Each row is a point on a landscape with many peaks, with its height.
A climber steps from a point to whichever of its 4 nearest points has the largest rise for the distance, and stops where none of them is higher. Distance is the straight distance between rows; heights are no part of it.
K_805 h=775: | 194 | 134 | 166 | 100 | 121 |  85 | 126 | 138 | 118 |
K_769 h=391: |  74 | 218 | 138 | 105 | 116 | 160 | 132 |  85 | 121 |
K_947 h=659: | 113 |  40 | 198 | 105 |  70 | 134 | 118 | 121 | 117 |
K_728 h=508: | 168 |  94 | 146 | 152 | 138 | 159 | 134 | 137 | 102 |
K_985 h=317: | 181 | 120 | 115 | 142 | 135 | 151 | 143 | 124 |  97 |
K_493 h=725: | 125 |  42 | 174 | 145 | 125 | 134 | 115 | 157 | 131 |
K_632 h=737: | 125 | 167 |  38 | 119 | 114 | 121 | 122 | 129 | 182 |
K_999 h=614: |  96 | 188 |  95 | 128 | 130 |  92 | 121 | 114 | 140 |
K_855 h=684: | 166 |  77 | 194 | 102 |  95 | 138 | 128 | 134 | 118 |
K_638 h=598: | 142 | 177 |  76 | 134 | 128 |  83 | 131 | 119 | 135 |
K_681 h=722: | 126 | 181 | 104 | 131 | 139 |  72 | 121 | 119 | 127 |
K_386 h=355: |  79 | 214 | 158 | 100 | 130 | 139 | 140 |  90 | 106 |
K_634 h=563: | 190 | 104 | 190 |  69 |  87 | 114 | 127 | 134 | 121 |
K_711 h=349: |  80 | 197 | 184 |  99 | 153 | 100 | 141 | 117 | 102 |
K_755 h=559: | 193 | 108 | 175 | 108 | 114 | 132 | 126 | 135 | 113 |
K_201 h=469: |  68 | 209 | 126 | 122 | 129 | 130 | 124 |  96 | 120 |
K_312 h=506: | 197 | 122 | 146 | 126 | 125 | 121 | 135 | 132 | 108 |
K_413 h=456: |  92 |  22 | 184 | 111 |  61 | 110 | 117 | 124 | 123 |
K_236 h=181: |  71 | 188 |  88 | 113 | 140 | 184 | 121 | 141 | 210 |
K_553 h=692: | 158 | 163 | 159 |  98 | 139 |  60 | 120 | 137 | 121 |
K_545 h=478: |  68 | 190 |  86 | 129 | 128 | 136 | 114 | 118 | 174 |
K_354 h=556: | 190 | 157 | 117 | 123 | 128 |  97 | 128 | 126 | 115 |
K_190 h=433: |  67 | 204 | 142 | 113 | 133 | 130 | 133 |  91 | 114 |
K_743 h=706: | 146 |  64 | 180 | 143 | 124 | 144 | 126 | 148 | 119 |
K_931 h=699: | 114 | 179 | 143 | 116 | 151 |  68 | 121 | 122 | 117 |
K_162 h=754: | 149 |  85 | 121 | 173 | 148 | 166 | 141 | 137 |  94 |
K_524 h=348: | 188 | 146 |  88 | 136 | 122 | 128 | 141 | 117 | 107 |
K_7 h=372: |  95 | 175 |  51 | 109 | 135 | 142 | 118 | 143 | 218 |
K_566 h=502: | 109 |  27 | 185 | 121 |  83 | 119 | 111 | 135 | 133 |
K_358 h=352: |  62 | 202 | 104 | 114 | 122 | 173 | 116 | 118 | 182 |
K_559 h=700: | 175 | 161 | 123 | 114 | 134 |  80 | 130 | 126 | 122 |
K_121 h=904: | 150 | 170 | 128 | 124 | 143 |  64 | 126 | 126 | 118 |
K_989 h=509: | 128 |  37 | 130 | 174 | 154 | 115 | 122 | 173 | 127 |
K_398 h=190: | 129 |  38 |  69 | 177 | 179 | 110 | 138 | 169 | 129 |
K_20 h=885: | 138 |  51 | 201 | 118 |  92 | 145 | 117 | 134 | 120 |
K_844 h=549: |  75 | 194 |  98 | 130 | 133 | 117 | 115 | 111 | 149 |
K_627 h=707: | 159 |  63 | 191 | 128 | 107 | 152 | 120 | 141 | 120 |
K_163 h=97: | 125 |  71 |  72 | 172 | 171 | 164 | 155 | 139 | 108 |
K_749 h=390: | 155 | 102 |  78 | 160 | 141 | 172 | 154 | 119 | 102 |
K_705 h=630: | 134 |  55 | 163 | 157 | 142 | 146 | 122 | 156 | 118 |
K_483 h=528: |  77 | 195 | 143 | 115 | 144 |  99 | 125 | 107 | 110 |
K_701 h=884: | 131 |  48 | 190 | 129 | 106 | 144 | 120 | 143 | 125 |
K_307 h=557: | 134 |  68 | 131 | 175 | 160 | 153 | 135 | 154 | 100 |
K_610 h=240: | 166 | 122 |  63 | 149 | 128 | 174 | 148 | 115 | 110 |
K_954 h=421: |  85 | 182 |  59 | 117 | 132 | 136 | 119 | 134 | 194 |
K_761 h=402: |  64 | 208 | 124 | 114 | 117 | 161 | 125 |  95 | 145 |
K_298 h=72: | 174 | 135 |  31 | 123 | 115 | 161 | 145 | 111 | 148 |
K_623 h=39: | 120 |  50 |  78 | 180 | 183 | 131 | 141 | 155 | 116 |

Where does a climber stop that starts at each point below?
K_566 | K_20
K_545 | K_121
K_705 | K_20
K_844 | K_121
K_398 | K_20

Call two points neighbours if one is among the 4 nearest of the other. Go from one point of each pair to the other, from neighbour to neighbour, staying as high as possible. Name the lowest point that can't be avoided.
K_121 and K_632 | K_638
K_162 and K_632 | K_307
K_805 and K_20 | K_634
K_805 and K_121 | K_559
